The views of a scene show one set of named points, each view turned or mirrored, shifted and resized as a whole, with a little noise and some points left out.
In the rows, zero is written as 128.

Scene 1
View 1
k_750: [133 146 113 141 101 135 169 148 140  97 124 117 169 118 103 168 110 134
  92 122 124 206 125 180 136 144 110 125 171 155]
k_627: [129 136 110 127  93 138 181 138 151  98 133 116 152 128 104 166 109 123
  98 132 118 173 138 173 131 154 126 148 169 150]
k_255: [146 128 165 131 123 103 141 126 148 146  90 105 151 120 131 153  94 140
  87  82 130 177 130 164 171 120 124 101 132 149]
k_116: [127 104 137 116 124 113 173 109 160 140  87 101 130 164 123 152 108 129
 115 138 124 141 159 149 154 139 129 141 136 158]
k_469: [144 128 145 143 111 126 173 108 124 151 117 130 107 140 139 169 113 139
 118 139 134 191 111 141 153 130 140 104 141 137]
k_118: [153 109 169 132 134  86 134  92 129 154  74 106 155 111 153 107  98 146
  94 101 140 134 165 153 143 109  96 130 128 172]
k_845: [134 108 122 124  99 133 201  84 131 139 129 130  91 157 140 148 122 122
 133 181 127 128 148 132 122 151 145 163 148 145]
k_861: [126 118 127 129 122 126 182 120 149 137 100 111 121 170 117 176 114 135
 122 151 125 182 130 147 158 140 138 119 144 147]
k_770: [142 118 156 138 128 118 172 103 132 171  96 122  93 164 143 175 111 143
 128 140 135 190 109 131 174 123 150  91 125 135]
k_772: [125 116 126 115 105 128 184 122 162 121 114 108 131 154 113 164 108 120
 110 137 118 146 150 158 146 153 140 149 150 148]
k_233: [140 112 161 138 143 106 157 107 137 172  71 109 113 166 141 167 107 150
 122 129 137 193 121 137 180 113 132  84 120 149]
k_868: [134 105 156 108 115 113 173 109 167 155 100 104 105 163 130 166 100 120
 112 118 120 135 143 143 172 143 161 127 125 135]
k_458: [126 101 131 109 114 118 182 104 162 132 102 104 125 162 124 147 108 121
 115 146 120 119 168 148 143 149 135 161 140 156]
k_833: [109 108 101 122 119 141 211 120 160 127 102 110 105 208 103 191 126 127
 144 193 120 177 139 139 152 157 146 139 150 150]
k_230: [131 121 133 129 112 131 183 118 146 141 112 118 109 162 123 179 112 130
 120 145 125 179 122 145 159 142 147 117 143 138]
k_987: [140 116 139 124 110 114 165 105 141 129 109 113 140 127 132 136 106 130
 102 127 128 138 156 157 134 136 119 149 146 158]
k_493: [132 125 106 145 109 137 193 106 117 120 124 130 124 148 126 154 128 138
 128 185 133 179 136 147 116 141 114 146 164 161]
k_579: [140 146 127 150 112 126 157 140 128 111 113 120 167 112 116 160 109 146
  93 117 132 214 119 175 140 128 102 111 163 158]
View 2
k_833: [130  92 120  95 116 154 131 110 121 115 151 102 133 114 121 102 155  74
 105 106 130 152 116 150 103 161 134 144 132 166]
k_118: [207 143 157 141 178 149 111 162 143 133  85 119 169 137  92 110 135 111
 116 170 100 104  94  82 136 111  74  64 182 126]
k_845: [148  71 144 120 143 183 123 114 101 100 133 104 146 130 112  85 128  95
 133 139 129 135 145 141 146 150  96 110 156 173]
k_116: [167 132 145 115 141 151 123 137 138 117 118 104 160 124 102 109 144  85
 117 136 118 129 116 123 108 137  92 102 153 150]
k_579: [136 108 117 117 138 116 120 169 135 152  95 128 142 134 129 133 120 162
 101 124 121 141  95  92 128 114 134  80 159 108]
k_469: [151  89 112 134 147 129 108 130 119 140 107 139 117 141 115 125 153 129
 119 159 121 146 116 124 131 110 114 106 143 166]
k_861: [146 109 120 113 131 135 120 130 131 130 121 117 135 126 116 119 152 102
 110 129 123 146 110 129 109 133 119 118 140 154]
k_772: [138 119 141 109 125 147 127 139 131 113 118 100 162 125 115 113 127 107
 125 121 131 143 134 131 109 138  98  99 147 146]
k_493: [138  64 125 112 140 163 125 134 107 126 128 115 136 128 127  97 125 123
 107 120 124 137 110 116 148 147 135 108 160 139]
k_627: [116 107 133 102 118 138 130 157 128 121 111 105 162 128 131 121 104 145
 121 106 137 149 133 118 119 136 117  86 151 122]
k_987: [162 118 149 122 148 155 121 150 130 117 104 107 166 132 108 107 119 117
 124 140 120 126 123 110 131 130  88  80 165 136]
k_770: [167 103 110 137 150 126 104 119 127 142 111 140 110 138 106 127 177 104
 114 168 115 146 106 129 118 109 110 121 136 180]
k_230: [141 103 119 119 131 133 117 127 126 129 118 122 130 131 116 121 150 111
 118 138 127 151 122 134 114 126 113 115 137 164]
k_458: [160 125 154 113 137 165 127 134 132 102 123  94 171 123 104  99 131  83
 126 130 124 130 132 130 114 146  83  99 156 152]
k_868: [163 139 140 127 136 137 113 126 139 115 110 112 151 132  98 122 155  89
 133 156 125 143 138 140 100 120  74 104 137 176]
k_255: [170 150 130 133 150 108 109 161 152 146  82 130 150 139 105 141 145 132
 116 157 115 134 104 101 108  96  92  78 152 134]
View 3
k_230: [110 113 168 134 119 133 141 166 110 171 155 109 131 150 127 114  76 119
 135  73 134 144 123 150 158 116  97 100  81 103]
k_770: [125 101 134 135 143 139 152 206  77 192 152 116  85 144 146 147  63  97
 146  75 155 141 142 142 152 112  64 130  69 101]
k_868: [163 114 187 123  85 167 180 203 104 152 122 112 116 134 135 102 101 117
 146  62 108 117 142 136 174 125  97  89 106 120]
k_845: [ 72 141 182 186  70  94 109 204 121 178 147 121 126 120 128 113 110 153
 153  40 116 111 116 145 126 178 112  66 122 120]
k_118: [196 112 137 136  77 133 161 217 103 193  93 124 173 172 161 168 137 133
 222 164 117  84 189  94 162 163 116 167 163 123]
k_493: [ 55 133 157 174 107  74  87 150 125 194 161 121 167 164 129 133  92 152
 161  99 139 131 109 144 120 154 124  99 104 100]
k_255: [197  88 149  99 117 156 180 174 111 176 128  96 180 171 139 142  98 107
 173 144 131 139 173 125 192 110  99 167 120 109]
k_987: [141 121 173 145  75 119 139 179 129 176 126 109 185 155 133 127 124 144
 177 114 111 113 148 124 159 157 125 118 144 118]
k_833: [ 58 144 191 145 109 127 117 135 102 153 143 141 109 173 129  83  72 136
 129  58 125 117  78 150 122 109 123  32  45  90]
k_233: [155 101 126 117 141 157 166 196  67 187 126 131  92 173 158 153  70  94
 168 113 149 121 150 123 154 101  75 140  70  99]
k_579: [127  96 145 119 139 103 124 116 137 192 166  91 230 192 124 145  86 126
 164 162 146 165 144 140 171 112 120 166 111  91]
k_627: [105 117 193 131  96 106 123 115 159 164 164  88 230 167 108 100 103 147
 143 110 116 155 119 154 169 128 140 104 120 102]
k_772: [122 125 197 133  80 131 142 151 131 154 137 109 173 156 122  93 107 142
 147  86 107 124 121 142 162 132 130  78 112 110]
k_750: [114 103 169 118 126 101 122  97 153 178 170  85 244 188 114 122  89 135
 150 148 135 169 128 151 173 112 135 139 110  91]
k_861: [110 119 167 129 118 134 137 153 104 168 143 121 135 169 133 114  78 122
 145  92 132 131 117 142 149 111 109  93  75  98]
k_458: [128 139 198 145  58 136 144 180 120 153 111 128 150 153 133  96 124 149
 167  84  97  91 125 126 150 150 134  66 123 117]
k_116: [141 130 179 133  80 146 152 177 108 158 109 129 141 169 141 109 111 136
 171 102 109  96 132 122 152 132 125  86 107 111]
k_469: [116  99 139 142 136 118 138 190 102 197 168  99 129 140 133 144  72 109
 144  83 151 157 144 149 159 124  76 140  93 104]
View 4
k_845: [148 154 151  90  96 100 143 108 116  98 118 136 148  88  83 129 133 147
 167 116 148 116  95 112 105 173 152 156 103 118]
k_493: [139 168 154  94 113 100 128  97 112 117 125 148 141  73 104 137 113 134
 144 118 172  97 128 134 138 147 140 155 134 129]
k_750: [118 161 121 117 130 142 114  91  74 130 124 114 124  75 135 121 124 134
 125 129 161  95 161 173 153 110 137 118 154 165]
k_469: [149 144 130  87 120 149 118  96  98 142 141 126 151 120  85 117 142 131
 137 126 177 103 134 121 115 180 150 137 162 163]
k_770: [162 130 126  88 121 155 134 101 118 160 153 127 163 141  87 110 157 128
 131 132 180 100 121  99 107 184 158 141 166 157]
k_230: [152 144 126 112 121 126 147 100 102 146 134 119 149 104 100 110 153 135
 146 135 167 108 125 118 112 154 156 136 146 147]
k_579: [120 154 123  99 130 160  99  92  84 133 136 122 131  94 131 125 119 129
 109 124 171  88 162 168 157 123 136 121 165 170]
k_868: [150 116 110 103 106 165 151 116 111 129 135  99 153 132 111 104 173 145
 139 137 133 112  93 110  96 154 165 123 120 141]
k_233: [158 120 120  83 121 176 131 105 133 164 164 128 165 151 112 113 155 124
 106 133 176  87 116 103 122 166 156 138 168 153]
k_772: [137 142 122 116 109 130 147 109 101 117 121 109 139  91 123 115 149 146
 145 131 138 108 110 136 117 128 154 128 115 133]
k_458: [139 133 127 101  97 135 153 118 124 104 124 116 146 100 126 122 149 149
 139 126 127 106  86 122 115 132 155 136  95 116]
k_118: [119 115 122  50  95 213  92 117 133  93 149 125 150 144 138 137 125 141
  87 108 131  81  93 141 144 148 142 128 116 141]
k_627: [122 159 124 123 119 125 129  98  76 115 113 109 125  69 128 119 132 143
 143 129 146 106 141 163 135 114 144 122 128 149]
k_255: [128 119 103  87 119 206 107 106  99 133 147 103 145 140 131 113 149 135
 101 129 147  91 128 145 133 140 150 110 151 170]
View 5
k_987: [101 125 143 152 122 132 117 129 154 101 106  98 139 110 143 107 125 124
 109 122 157 141 124 121 123 115 118 112 106 117]
k_750: [110 145 136 122 102 121 132 149 157 120 100 132 114 129 163 108 151 128
 128 166 160 156 118 130 133 148  90  92 119 143]
k_255: [ 90 112 120 148 118 125 116 113 145 122 115 109 160 142 154  81 160 101
 130 138 136 151 148 107 122 131 108  93 102 130]
k_469: [114 104 141 156 121 131 140 122 110  97 101 126 137 146 155 132 140 115
 137 142 140 141 148 130  95 117 111 115 120 140]
k_116: [109  90 128 143 122 148 126 117 161 105 107 105 137 113 121 103 139 136
 106 129 149 136 135 126 122 113 133 125 101 117]
k_868: [111  85 134 158 144 163 133 106 147 106 111 115 146 129 137  97 136 128
 114 132 141 136 154 130 111 123 146 127 110 109]
k_579: [103 139 132 129  96 108 126 142 143 117 101 125 127 136 161 110 157 114
 135 158 152 156 123 120 127 138  81  88 114 150]
k_493: [123 122 151 138 102 124 140 147 137  88  90 117 106 112 135 153 123 143
 119 140 165 136 112 141 111 109 102 123 118 141]
k_458: [113 101 140 145 129 154 127 124 168 100 105 103 127 101 123 108 123 145
  98 125 160 133 126 133 124 114 140 130 106 108]
k_770: [116  76 130 158 123 137 143 108 107  97 103 123 145 151 138 130 150 115
 137 138 129 136 161 128  89 109 121 123 112 140]
k_861: [121  90 130 135 115 143 144 124 141 104 100 128 122 130 131 123 148 137
 123 150 146 138 140 137 112 122 121 123 113 136]
k_233: [107  69 114 150 109 128 132 102 118 104 107 113 154 149 127 115 165 111
 134 134 125 137 160 118 100 107 115 117 100 143]
k_772: [117 112 141 139 128 153 134 131 164 107 104 120 120 113 140 108 131 143
 109 145 159 140 129 138 125 130 131 122 114 116]
k_118: [ 78 117 127 160 109 109  94 115 150 106 114  71 171 113 133  90 139 100
 111  99 145 141 129  96 125  99 107 100  87 120]
k_230: [122  96 137 144 125 147 146 123 132 102 100 130 125 136 142 124 142 133
 126 150 146 139 144 139 106 124 124 122 119 132]
k_845: [126 110 163 159 133 150 140 135 137  79  96 109 116 104 134 149 101 148
 108 121 164 128 124 146 102 101 134 139 120 115]
k_833: [141  74 133 123 113 159 160 130 150  95  92 138  96 119 112 144 140 166
 113 159 156 129 134 157 110 118 134 145 118 135]

Which points are out of place in each view (at most two, in the order of its rows)? Write - if all are in place.
view 1 | k_469
view 2 | k_493
view 3 | k_770
view 4 | k_230, k_868
view 5 | k_987, k_116

Scene 2
View 1
k_448: [ 94 110 143 146 170  86 126 114 145 124 133 114 122 134 118 115  91 150
 123 121 144 121 129 128 158 121 109 116 165 104]
k_728: [154 147 133 149 142 100 114 157 119 143 124 121 131 152 137 119  93 167
 158 104 118 126 112  97 153 126 106 144 120 108]
k_421: [162 152 120 149 111  94 114 171 112 169 128 121 143 154 135 112  90 176
 160  98 113 122  85  78 142 132 105 146 113 125]
k_207: [140 131 143 161 144  86 135 162 114 140 118 104 132 150 130 136  68 155
 157 101 130 131 104  86 162 128  96 147 126 109]
k_332: [121 120 138 158 164  82 138 138 130 123 131 100 118 145 126 138  73 146
 139 109 132 136 121 110 162 130 108 136 142 101]
k_985: [116 133 115 140 170 112 114 117 154 113 145 127 108 140 126 113 118 151
 122 122 127 126 140 139 137 128 142 114 144 101]
k_684: [132 136 121 147 153  97 119 136 135 131 138 119 119 146 131 120 100 158
 138 112 121 129 123 116 147 130 123 130 135 105]
k_995: [105 133  71 144 150 113 126 117 169 115 170 121  94 139 115 121 125 140
 100 125 123 135 121 140 108 145 182 103 144 113]
k_303: [141 136 151 150 115  88 119 171 106 172 109 119 159 148 127 105  79 175
 164 100 135 107  82  72 155 118  79 143 129 129]
k_709: [134 137 133 146 144  97 115 144 128 142 128 121 132 146 130 111  96 164
 145 110 126 120 113 105 150 125 108 132 134 111]
k_600: [133 132 163 148 162  96 114 142 122 133 112 120 136 144 132 114  87 162
 155 109 134 117 127 106 169 114  87 137 138 101]
k_380: [137 140 146 134 148  96  95 132 127 152 124 136 143 143 136  89 109 180
 148 112 123 110 123 113 158 115  92 130 140 108]
k_582: [116 141 111 171 182 151 153 159 151  59 127 104  80 150 112 169 100 100
 133 116 145 142 141 124 118 136 184 120 113  96]
k_692: [117 136 128 141 157 117 111 130 145 122 131 131 121 141 122 104 115 155
 132 119 134 115 129 125 137 120 129 116 140 108]
k_793: [ 96 121 175 149 193 124 121 127 141  92 102 124 122 135 116 116 101 136
 139 124 163 109 153 132 160 103 108 114 152  94]
k_615: [100 138 117 148 192 153 124 124 167  67 133 130  88 139 113 128 131 119
 117 129 147 124 160 152 119 123 177 101 136  94]
k_599: [ 91 118 149 157 184 123 137 133 147  88 116 113 111 137 110 132  95 124
 129 122 161 118 141 128 145 116 132 112 149 101]
k_945: [113 136 139 156 234 150 131 117 161  33 126 117  70 145 126 157 114 107
 131 127 139 144 194 165 149 122 167 115 129  64]
k_790: [143 141 104 147 142  93 120 141 135 140 149 117 116 150 134 124  98 161
 137 108 109 136 113 110 140 138 131 134 127 109]
k_972: [149 151 137 149 163 121 115 152 128 115 121 125 118 152 135 125 103 154
 155 109 122 126 134 112 149 123 121 137 117  98]
k_33: [115 143 125 148 185 147 120 132 155  80 127 130  97 143 119 125 125 129
 129 124 140 122 154 142 127 122 160 110 130  95]
k_578: [142 146 142 144 176 117 111 137 133 109 124 127 114 148 137 121 106 155
 151 112 122 127 147 125 156 121 118 132 125  91]
View 2
k_615: [145 135 122 107  93 178 134 177 112 116  94 172 136 134 166 196 155 146
 106  63 108  66 132 147 118 146 211 132  76 182]
k_448: [162 129 107 100 124 122 103 162 134 126  94 156 133 198 127 144 182 150
  99 102 100 131  96 123 109 132 150  95  80 109]
k_33: [140 132 117 112 109 163 128 166 115 125 111 174 123 131 154 176 154 149
 113  76 111  85 123 151 126 142 198 129  85 173]
k_790: [156 120 101 122 114 124  85 148 126 143 102 186  94 154 129 130 176 177
 154 116 128 116  77 159 185 121 145 106  74 115]
k_972: [134 122 109 121 140 126 106 137 123 143 141 176  94 131 124 127 158 157
 139 117 123 126  92 161 154 133 159 121 100 145]
k_945: [133 107 149  90  95 191 139 127  84  98  95 150 142 134 145 189 162 105
  91  89 110  64 115 153  96 172 215 161  95 229]
k_600: [140 126 101 114 161 103  99 138 138 148 144 163 103 166 108 109 167 153
 116 125 111 158  87 143 127 132 140 103 109 115]
k_380: [142 136  80 125 165  99  94 147 146 177 131 187  97 170 122 114 175 181
 110 106 107 153  92 152 145 133 150  89 114 101]
k_207: [147 118 117 115 140 100  91 142 134 119 148 154  93 154 103 101 159 149
 159 148 128 155  72 139 153 112 116 105  80 103]
k_684: [151 123 104 118 125 122  94 149 128 142 109 178 104 161 128 131 173 166
 134 112 119 122  86 151 158 128 151 106  84 120]
k_985: [154 129 102 112 111 144 105 159 123 143  86 183 119 166 146 160 178 168
 109  85 109  98 103 150 143 140 178 110  83 138]
k_332: [156 115 122 104 121 118  95 142 125 111 113 150 114 175 113 125 173 141
 135 133 119 135  77 133 135 125 132 109  75 117]
k_692: [149 138  96 119 129 130 108 168 134 149 113 182 113 156 143 148 165 172
 116  87 109 117 108 146 139 131 170 103  88 125]
k_728: [140 125 100 127 146 105  90 139 133 149 145 179  85 143 115 108 162 169
 151 129 126 145  79 158 170 121 137 106  96 114]
k_709: [147 130  96 122 143 108  95 154 139 150 131 177  97 159 122 119 166 172
 135 115 116 143  89 148 153 122 143  97  92 106]
k_995: [174 134 103 117  69 162  99 189 120 130  52 196 121 160 170 185 179 186
 138  69 119  64 106 150 174 122 182 107  45 130]
k_578: [135 120 108 116 141 131 107 131 119 147 127 176 104 144 125 133 166 153
 118 110 116 121  94 160 140 145 169 122 107 152]
k_303: [146 140  89 132 166  75  87 165 160 150 172 169  80 152 105  87 152 178
 159 137 122 182  81 137 159  97 108  80  90  66]
k_599: [150 132 128  99 116 142 126 172 125 101 121 143 137 159 136 162 154 129
 108  95 105 114 116 123  93 132 169 116  77 144]
View 3
k_332: [143 145 135  97 120 132 155 128 139 137 194 118 137 125 166 160 154 104
 122 126 124 135 128 163 130 136 131 104 127  98]
k_709: [152 148 132 116 112 112 143 123 125 144 159 137 150 133 180 133 148  97
 122 129 142 117 126 149 111 139 125 113 121  94]
k_790: [145 139 118 108 125 124 145 141 128 156 162 135 164 135 169 135 132 111
 129 144 139 118 112 155 118 144 138 103 139  67]
k_599: [125 128 135 109 124 135 122 124 148 134 194 117 126 125 131 149 130 123
 131 124 125 161 152 138 129 108 113 121 136 145]
k_448: [135 130 131 114 122 115 144 119 137 149 178 108 120 128 166 151 136 108
 106 134 116 152 134 135 139 110 125 102 110 119]
k_692: [139 128 125 124 120 114 121 126 129 153 155 133 144 137 157 128 125 115
 126 140 140 136 134 129 116 121 124 114 129 111]
k_421: [160 174 128 112 110 111 158 129 120 138 152 154 180 132 203 115 150  85
 129 120 148  88 106 168  94 164 119 119 130  59]
k_578: [157 123 138 112 111 124 123 130 126 147 163 142 142 137 148 154 159 113
 136 142 161 123 147 146 112 140 144 112 134 111]
k_995: [112 110  94 119 147 132 119 152 139 175 160 119 160 138 135 119  75 144
 131 164 118 154 108 126 136 111 132  99 155  78]
k_380: [162 141 137 129 105  95 138 113 115 151 141 139 141 139 191 132 156  90
 110 135 150 113 133 134 110 135 130 111 104 101]
k_985: [135 112 119 120 127 121 120 135 131 163 159 125 140 138 144 140 119 127
 125 154 137 144 132 127 128 117 138 103 135 105]
k_207: [154 167 140  97 112 128 163 126 134 126 188 134 154 124 184 148 167  89
 128 112 134 112 123 176 112 154 121 115 128  88]
k_303: [159 187 141 115 101 102 165 110 123 124 161 145 162 126 216 116 163  70
 115 101 138  96 117 165  96 153 102 126 111  86]
k_793: [140 124 148 118 110 121 117 110 138 132 181 122 112 128 139 155 152 113
 124 122 138 156 167 129 123 107 117 123 118 163]
k_615: [117  94 118 119 134 142  88 143 145 155 173 129 139 136  96 138 100 153
 150 153 141 167 153 120 125 103 128 118 162 139]
k_582: [115 120 120  91 137 171 106 155 157 133 208 134 160 126  90 146 111 150
 172 134 137 155 143 159 117 129 121 125 189 119]
k_600: [160 148 147 112 104 112 145 113 126 134 171 134 134 130 178 151 172  91
 119 120 145 120 142 151 113 138 127 115 112 116]
k_945: [130  77 136  99 131 162  86 147 149 148 199 124 120 134  69 185 137 160
 161 158 154 173 176 135 134 114 155 111 168 156]
k_972: [155 135 137 110 111 127 126 131 128 141 166 147 154 135 151 144 155 110
 143 134 160 116 139 153 105 146 135 118 141 104]
View 4
k_599: [102 121 143  88 131 127 101 111  86 134 132 113 164 159 130  93 153 140
 141 129 110 117 142 172 123 122 123 139 126 117]
k_985: [122 136 145  96 146 140 110 115  72 135 132 136 147 140 119 139 128 177
 144 152 132 145 147 166 138 131 111 150 110 118]
k_600: [124 127 123 100 127 156 109 132  91 157 112 129 119 139 133 110 125 116
 121 122 133 141 137 112 150 124 122 163 145  95]
k_582: [114 100 144 103 155 121 109  80  59  72 143 123 156 113 132  72 155 181
 143 138  86 103 145 185 103 106 116 112 115 114]
k_945: [145 132 189 104 148  94  99  60  90  99 133 148 171 158 108  56 136 157
 158 164 121 107 135 203  80 114 134 133  99 125]
k_380: [131 141 115 105 134 170 118 151  84 160 121 136 124 138 131 144 113 131
 120 131 146 162 140 118 158 131 113 171 134 102]
k_692: [121 135 127 102 142 152 116 134  75 135 135 129 149 140 130 133 130 157
 133 138 129 147 145 156 139 128 111 151 119 115]
k_303: [106 112  82 103 127 188 120 165  75 153 116 114 100 109 152 134 129 119
 103  99 119 151 141  84 176 122 108 161 162  83]
k_684: [120 124 129  98 142 153 110 120  71 137 120 133 121 120 128 131 127 163
 131 137 126 143 145 133 150 126 110 153 127 102]
k_972: [141 123 126 115 144 154 118 119  77 119 125 141 122 117 131 104 120 141
 123 134 127 141 138 129 131 117 117 150 130  99]
k_995: [103 127 142  89 160 138 110 109  48 113 145 126 158 121 120 161 142 226
 153 158 113 141 158 191 141 133  96 133  96 126]
k_578: [144 132 139 111 141 145 114 114  83 129 122 144 129 132 125 105 118 140
 129 142 135 142 136 138 128 120 121 155 124 104]
k_33: [132 133 147 109 151 130 116 109  74 104 147 134 170 144 125 102 135 163
 143 148 120 132 142 187 107 119 117 136 106 125]
k_448: [ 96 129 143  76 127 137  95 120  87 168 117 117 143 158 124 130 143 149
 142 133 126 132 146 151 153 135 118 156 128 112]
k_709: [121 125 115 101 137 163 115 137  76 143 121 129 119 123 134 133 125 144
 122 127 128 148 142 120 155 125 112 157 136  99]
k_728: [130 119 111 111 139 168 118 131  72 131 117 137 104 106 136 122 119 143
 117 126 126 147 140 106 154 120 111 156 141  90]
k_793: [117 135 144  94 124 131 104 124 102 151 128 121 166 177 129  89 142 109
 136 128 128 126 136 163 120 124 131 153 129 117]
k_790: [119 120 125 100 149 157 112 117  61 128 120 136 110 102 128 142 124 181
 130 140 122 145 148 128 158 126 104 149 126  98]
k_615: [126 133 157 104 153 119 113 102  73 100 153 131 186 153 122 102 143 176
 152 154 116 126 145 210  99 120 117 129  97 135]
k_421: [122 113  88 113 144 188 125 150  59 129 120 129  92  85 146 144 119 152
 106 116 120 156 144  90 172 120 100 155 148  83]
k_332: [102 112 137  83 131 141  95 104  79 149 106 123 113 126 128 110 141 151
 134 128 115 123 144 125 155 124 119 151 140  93]

Which points are out of place in each view (at most two, in the order of its rows)? Write - if all are in place.
view 1 | k_709
view 2 | k_600
view 3 | k_578
view 4 | k_985, k_582
